Each row is a point on a tangle of strands that fork, close into loops and nearly touch. The rows are in no order.
In the rows, 100 means zero.
Two points are linked if the straight distance between their rows is under 58. Some points are linked to none.
migeb: [128, 106,  73,  73, 104, 108, 121, 101,  68, 112, 116, 123, 113, 101, 100,
 109, 117, 119,  75,  81,  99,  94, 136]
Zuv: [107,  45, 128, 121, 114,  32,  56,  73,  84, 105,  75, 105,  90,  95,  86,
  89, 105,  97, 118, 102, 100,  85,  88]
ger: [ 75, 130, 108, 110,  99, 136, 108, 111, 125,  74,  99, 105,  78, 100, 103,
 112,  95, 103,  87,  91,  87, 126,  90]
Fot: [ 50, 107, 102, 133, 106, 121,  87,  99, 122,  78,  42, 116, 101, 114, 100,
 124,  83,  53, 106,  96, 109,  97,  54]
Ritan: [111,  58, 111, 103, 128,  57, 115,  89, 114, 107,  95, 119,  93, 113, 100,
  85, 127, 119,  64,  84, 116, 100, 125]
par: [105,  54, 138, 129, 114,  56,  66,  98,  89,  97,  69,  82,  99,  96,  79,
 101, 104,  47, 126, 109,  98,  81,  73]
guz: [ 55, 112, 125, 132,  88,  94,  77, 118, 114,  92, 116,  85, 102, 108,  88,
 116,  90,  54, 123, 118, 117,  79,  82]
teteg: [120,  60, 103,  95, 128,  78, 138, 102, 122, 108, 107, 107, 103, 113,  95,
  79, 127, 107,  55,  87, 107, 101, 129]
Pudan: [ 73, 101, 130, 128,  90,  87,  69, 124, 101,  90, 116,  72,  99,  87,  86,
 112,  97,  61, 123, 120, 113,  80,  88]
popet: [100, 111,  75, 100, 130,  65, 119, 130, 158,  62,  88, 131, 100,  81,  81,
  68, 110,  96, 118,  96,  95,  95,  78]
poki: [112,  86,  91,  73, 105, 113, 119,  79,  39, 139, 132,  84, 150, 125, 104,
 124, 104,  99, 102, 107, 114, 128, 150]
budo: [113,  58, 112, 111, 119,  49,  86,  83,  91, 107,  98, 117,  91,  95,  99,
  89, 123, 122,  78,  91, 111,  88, 121]
guge: [ 76, 137, 118,  99,  89, 113,  94, 127, 117, 123, 166,  74,  86, 118,  74,
 114, 102,  89, 115, 114,  88,  93, 105]
rosip: [112,  63, 127, 115, 123,  84, 111, 124, 118, 100, 121,  69,  91,  94,  93,
  75, 111,  86, 103, 127, 106,  99,  94]
bep: [ 98,  86, 112, 100, 115,  64,  97,  85, 118,  94,  69, 121,  88, 114,  97,
 106, 117, 124,  76,  72, 120, 109,  96]
keral: [106, 134,  89,  89, 111, 147, 111, 111,  96,  90, 117, 117,  88,  89, 102,
 110, 102, 115,  77,  92,  81, 120, 111]
pum: [ 62,  96, 104, 107, 105,  70,  78,  72, 112,  89,  30, 135,  86, 116,  89,
 120, 101, 114,  98,  60, 114, 110,  71]
seb: [ 68, 174,  99, 101, 110, 149, 112, 102, 120, 100, 122, 121,  74,  97, 111,
  98,  92, 108,  94, 106,  51, 137, 121]
popa: [113, 135,  61,  68, 121, 152, 142,  98,  75,  96, 109, 147, 118, 104,  93,
 103, 109, 115,  73,  86,  66, 126, 141]
Dev: [ 56, 123, 121, 119,  80,  97, 100, 114, 133, 101, 130,  85, 102, 126,  80,
 105,  89,  63, 123, 120, 107,  80,  78]
gop: [ 81, 122, 116,  97,  94,  97, 110, 127, 136, 116, 157,  72,  96, 116,  82,
  93, 101,  93, 112, 119, 101,  91, 103]
gif: [142,  96,  86,  83,  92, 117,  99, 114,  59, 127, 134,  63, 119,  85, 110,
 103, 100,  99, 110, 128,  99,  86, 109]
Fup: [115, 119, 102,  96, 102, 122, 106, 107,  95,  88, 103, 111,  84,  92,  98,
 118, 109, 114,  76,  85,  95, 110,  98]
Zes: [ 77,  84,  94, 101,  80,  79,  66,  63,  96,  90,  37, 120,  98,  83, 126,
  96,  80, 149, 107,  75, 123, 100,  85]
Toku: [ 76, 127,  71, 106, 114,  72, 109, 128, 158,  68,  88, 138, 100,  90,  78,
  79,  97,  83, 130,  94,  96,  87,  72]
Div: [101, 121, 104, 110,  67, 131,  93,  85,  81,  84,  75, 106,  80,  90, 100,
 115,  89, 103, 105,  91,  82,  98,  79]
mibik: [108, 120,  99, 100,  63, 129, 103,  69,  78, 100,  71, 113,  80, 101, 109,
 109,  84, 116, 101,  90,  84, 106,  84]
vorik: [107,  55, 136, 122, 121,  71,  95, 114, 108,  92,  96,  73,  92,  99,  88,
  81, 107,  67, 117, 123, 104,  97,  83]
tif: [ 87, 140,  70,  74, 138, 162, 127, 120, 115, 102, 141, 123, 110, 100, 104,
 102, 107, 108,  76,  94,  75, 135, 144]
viz: [120,  88,  78,  85,  95,  80, 107,  90,  74, 117, 108, 123, 110,  97, 116,
  97, 111, 130,  79,  81, 111,  84, 139]
nugi: [112, 139,  63,  71, 112, 165, 144,  91,  65,  99, 104, 138, 123, 106, 101,
  95,  99, 116,  88, 115,  63, 126, 133]
Bitaf: [ 73, 101, 118, 119,  96, 105,  89, 115, 117,  72,  74,  92,  92, 103,  90,
 118,  96,  72, 104,  94, 111, 105,  73]
Rur: [ 85, 126,  84,  86,  96, 119, 128, 117, 162,  86, 130, 106, 104, 101, 100,
  78,  98, 119,  92, 101,  96, 112,  95]
gom: [133, 104,  97,  84,  82, 131,  92, 102,  61, 126, 132,  53, 114,  95, 117,
 112,  84,  92, 121, 127, 103, 102,  97]
faza: [ 60, 100,  98, 120, 107, 112,  97,  92, 127,  82,  25, 118,  95, 122,  93,
 120,  87,  66, 101,  81, 108, 106,  51]
kol: [122,  75, 101,  92, 118,  75, 135, 104, 142,  85,  78, 106, 104, 111,  94,
  71, 116, 108,  81, 100, 111, 103,  85]
zabuk: [137,  88, 103,  99,  87,  99,  82, 113,  68, 113, 123,  64, 100,  73,  98,
 101, 107,  97, 107, 120,  96,  80,  98]
dazu: [ 63,  96, 103, 110, 107,  93,  93,  81, 119,  86,  22, 126,  89, 126,  85,
 123,  94,  82,  98,  67, 108, 108,  56]
pul: [ 92, 116,  81,  91, 101, 113, 133, 112, 163,  65,  92, 114, 104, 100,  99,
  81,  97, 117,  91,  93,  99, 117,  78]
zoz: [ 89,  96,  96,  98,  71,  82,  75,  61,  92,  97,  58, 121,  92,  94, 117,
 102,  88, 144, 104,  76, 115,  95,  88]
lufat: [123, 124,  70,  69, 100, 151, 134,  88,  58, 114, 111, 120, 123, 112, 108,
 104,  95, 117,  93, 111,  85, 118, 122]
matus: [114,  38,  77,  94,  99,  72,  92,  79,  71, 119,  98,  94, 119,  85, 149,
  72,  90, 121,  88,  96, 123,  96, 150]
rizu: [136,  79,  98,  89,  76,  84,  90,  73,  69, 134, 112,  76, 106, 103, 119,
 100,  93, 109, 101, 104, 113,  89, 110]
Dubi: [126, 116,  82,  78,  83, 133, 120,  75,  67, 117, 100, 119, 104, 112, 116,
 107,  89, 121,  92,  98,  96, 111, 110]
basef: [119,  77, 118, 106, 124,  95, 111, 128, 112, 105, 126,  75,  93,  91,  95,
  88, 119,  96,  81, 115, 106, 102, 111]
vemo: [109, 117,  97,  94,  69, 130,  77, 114,  65, 122, 143,  51, 106,  87, 112,
 107,  74,  87, 140, 135,  96,  89,  96]
Sop: [110,  79, 111,  95, 118,  72, 120,  94, 135,  89,  69, 106,  94, 120,  95,
  92, 117, 107,  81,  86, 115, 112,  85]
kuni: [ 73, 120,  70, 112, 110,  82, 102, 124, 151,  74,  66, 133, 104, 100,  90,
  82,  82,  67, 133,  97, 106,  72,  63]
demad: [110,  63,  97,  97,  83,  67,  70,  64,  86, 114,  82,  89, 109,  87, 142,
  85,  83, 130, 100,  94, 127,  92, 115]
sibi: [ 77,  94, 112, 112, 104,  93, 101, 119, 132,  77,  70,  90, 100, 111,  95,
 101,  94,  71, 113, 103, 117, 102,  69]
zelo: [125,  76,  98,  94,  77,  70,  81,  70,  76, 124,  99,  90, 102,  95, 122,
  94,  96, 123,  99,  97, 117,  82, 109]
fisan: [104,  70, 129, 125,  93,  60,  55,  89,  81,  90,  64,  85, 107,  87,  79,
 112, 101,  59, 120, 104, 101,  69,  70]
Kasur: [122, 100, 103,  91, 114, 104, 112, 108, 101,  96, 108, 105,  92,  96,  96,
 111, 123, 111,  63,  83, 104, 105, 113]
zavav: [ 87, 128, 113, 121,  52, 156,  95,  77,  73, 108,  78,  79,  89,  94, 125,
 110,  57,  70, 123, 121,  74, 107,  88]
sata: [ 49, 120, 110, 137,  91, 126,  83, 103, 112,  70,  70, 107,  92,  99,  99,
 124,  85,  67, 107, 100,  98,  98,  71]
tuf: [ 63, 129, 111, 104,  77, 103, 112, 116, 144, 101, 137,  89,  99, 127,  80,
  94,  92,  83, 119, 113,  99,  89,  84]
petek: [114,  71,  73,  87,  91,  77, 100,  84,  74, 117, 100, 115, 116,  92, 135,
  84, 100, 132,  87,  84, 120,  89, 145]
kekud: [ 77, 118, 110, 128,  71, 127,  80,  99,  86,  73,  75, 100,  91,  84,  97,
 121,  89,  82, 111,  98,  87,  90,  73]
bafa: [127,  94, 111, 101,  72,  96,  78, 102,  73,  99, 103,  70,  96,  79,  97,
 106, 101,  93, 108, 108, 100,  79,  85]
Vogum: [122,  89,  82, 102, 142,  64, 128, 123, 145,  67,  85, 129,  99,  80,  82,
  55, 117, 100, 110, 103,  92,  94,  79]
bama: [ 59, 167, 107, 116,  94, 141, 102, 105, 111,  95, 117, 113,  69,  97, 103,
 105,  88,  99, 102, 106,  56, 121, 109]
Bope: [123,  82,  88,  80,  89,  92, 102,  71,  62, 139, 118,  87, 120, 113, 130,
 106,  90, 111,  96,  98, 121, 106, 129]
zaku: [ 94,  86, 129, 123,  94,  83,  71, 119,  94,  85,  98,  71,  95,  80,  86,
 108, 105,  67, 117, 113, 107,  86,  82]
bom: [ 80,  88, 111, 103, 112,  60,  81,  79, 113,  90,  48, 126,  83, 113,  93,
 112, 109, 121,  92,  69, 118, 110,  83]
Sizag: [ 78, 136,  91,  90, 111, 142, 123, 117, 146,  96, 136, 106,  93, 106, 106,
  93,  94, 115,  83,  98,  88, 126, 108]
bufet: [119,  96,  73,  71, 122, 102, 136, 116,  82, 111, 119, 121, 114, 104,  90,
 105, 128, 110,  61,  65,  92, 104, 156]
zof: [102,  52, 107, 108,  82,  46,  54,  62,  89, 107,  70,  85, 107,  83, 123,
  81,  82, 127, 114, 100, 116,  83,  97]
Tavat: [ 72, 155,  93,  92, 114, 150, 118, 108, 134, 104, 141, 113,  84, 107, 106,
  98,  95, 112,  90, 100,  69, 133, 119]
zile: [126,  80, 118, 106,  82,  70,  74,  86,  78, 100,  91,  83,  93,  88,  91,
 104, 111, 100, 105, 103, 101,  77,  87]
Beri: [119, 113,  91,  88,  73, 113, 103,  71,  76, 106,  90, 121,  91, 106, 114,
 108,  95, 130,  90,  86, 102, 100,  99]
lup: [114, 117,  66,  64, 125, 132, 141, 111,  84, 100, 117, 138, 118, 107,  89,
 110, 117, 112,  64,  63,  83, 121, 153]
bof: [116,  86,  93,  96, 118,  78, 132, 119, 144,  76,  89, 102, 106,  97,  93,
  61, 110, 103, 101, 110, 105,  96,  79]
basa: [125,  82, 108,  95, 124,  91, 122, 116, 104, 106, 115,  95,  97,  98,  94,
  97, 126, 102,  61,  94, 106, 101, 120]
Nono: [106,  44, 110, 115, 100,  35,  52,  67,  84, 105,  75, 100, 100,  81, 108,
  79,  96, 126, 113, 105, 107,  79, 100]
big: [107,  84,  85,  78, 101, 101, 108,  73,  52, 137, 121,  96, 134, 119, 128,
 115,  90, 107,  98,  96, 126, 125, 148]
tokun: [105, 130,  80,  81, 128, 151, 124, 116, 107,  93, 124, 121,  99,  97, 103,
 109, 106, 111,  65,  86,  83, 129, 126]
Dofu: [ 81, 119,  98,  99, 101, 127, 124, 108, 149,  70,  89, 105,  91, 107, 102,
  97,  95, 107,  85,  89,  97, 128,  80]
boka: [101, 140,  88,  92,  97, 126,  81, 131,  75, 127, 168,  78, 104,  93,  92,
 110, 100, 109, 130, 132,  89,  86, 117]
figod: [ 53, 146, 109, 118,  92, 136, 108, 107, 130,  83, 109, 107,  77, 106, 104,
 105,  86,  96,  97,  99,  73, 123,  95]
Zisem: [134,  83,  80,  72, 101, 116, 121,  97,  47, 140, 132,  70, 146, 116, 107,
 112, 109,  95, 104, 118, 106, 103, 136]
tefu: [ 99,  88, 104, 103, 110,  78, 117, 122, 142,  79,  79,  92, 104, 106,  93,
  74, 100,  83, 116, 111, 112,  96,  73]
bepud: [112,  70, 134, 122, 107,  74,  76, 116,  88,  91, 105,  68,  89,  77,  83,
  96, 113,  74, 111, 119, 101,  87,  88]
fuz: [103, 131,  88,  89,  79, 133,  82, 122,  67, 126, 158,  67, 108,  92, 104,
 109,  85, 104, 141, 139,  91,  89, 105]
vetap: [109, 102,  98,  93,  76,  89,  87,  71,  84,  99,  77, 120,  89,  98, 108,
 108,  98, 135,  93,  78, 109,  92,  94]
Zono: [109,  77, 118, 114,  76,  62,  60,  77,  80,  94,  66,  88, 102,  91,  85,
 110, 101,  87, 117,  95, 103,  71,  74]
Gekil: [ 87, 141, 110,  99,  94, 115,  79, 130,  91, 127, 170,  76,  87, 102,  78,
 120, 103,  96, 123, 120,  87,  87, 114]
vuz: [110,  42, 140, 124, 125,  60,  87,  99, 101,  98,  77,  83,  91, 105,  85,
  85, 104,  58, 125, 112, 101,  94,  75]
Guka: [150,  72,  81,  85, 104, 108, 108, 107,  49, 144, 139,  58, 133,  98, 105,
 101, 108,  92, 108, 132,  97,  86, 128]

How many points has the smallest loop of links through each point below? Write none if it is on no loop.
zabuk: 22
Fot: 13
Sizag: 9

A fork is a point with three links, a tip a point with one. Leave the first point through the second and follow the links. Name the first fork or tip that comes.
bafa, zile: vorik
popa, lup: matus
pum, bom: bof
Zuv, Nono: gif
bom, pum: sata
matus, petek: Beri
rizu, zelo: Zuv

A piece is all that can be reached along the links. How many separate loops has the piece of each point below (a circle has one, a figure eight two, a Y none), and how many tips (points with one link)?
zelo: loops 1, tips 3
kol: loops 1, tips 3
pul: loops 1, tips 0

Name the points in between on the shortest way along the links from the first point to the second, in order.
fuz, Zisem: vemo, gom, gif, Guka
faza, viz: Fot, sata, kekud, Div, mibik, Beri, Dubi, lufat, nugi, popa, lup, bufet, migeb
keral, par: Fup, Kasur, basa, basef, rosip, vorik, vuz
Dev, Bope: tuf, gop, guge, Gekil, boka, fuz, vemo, gom, gif, Guka, Zisem, poki, big
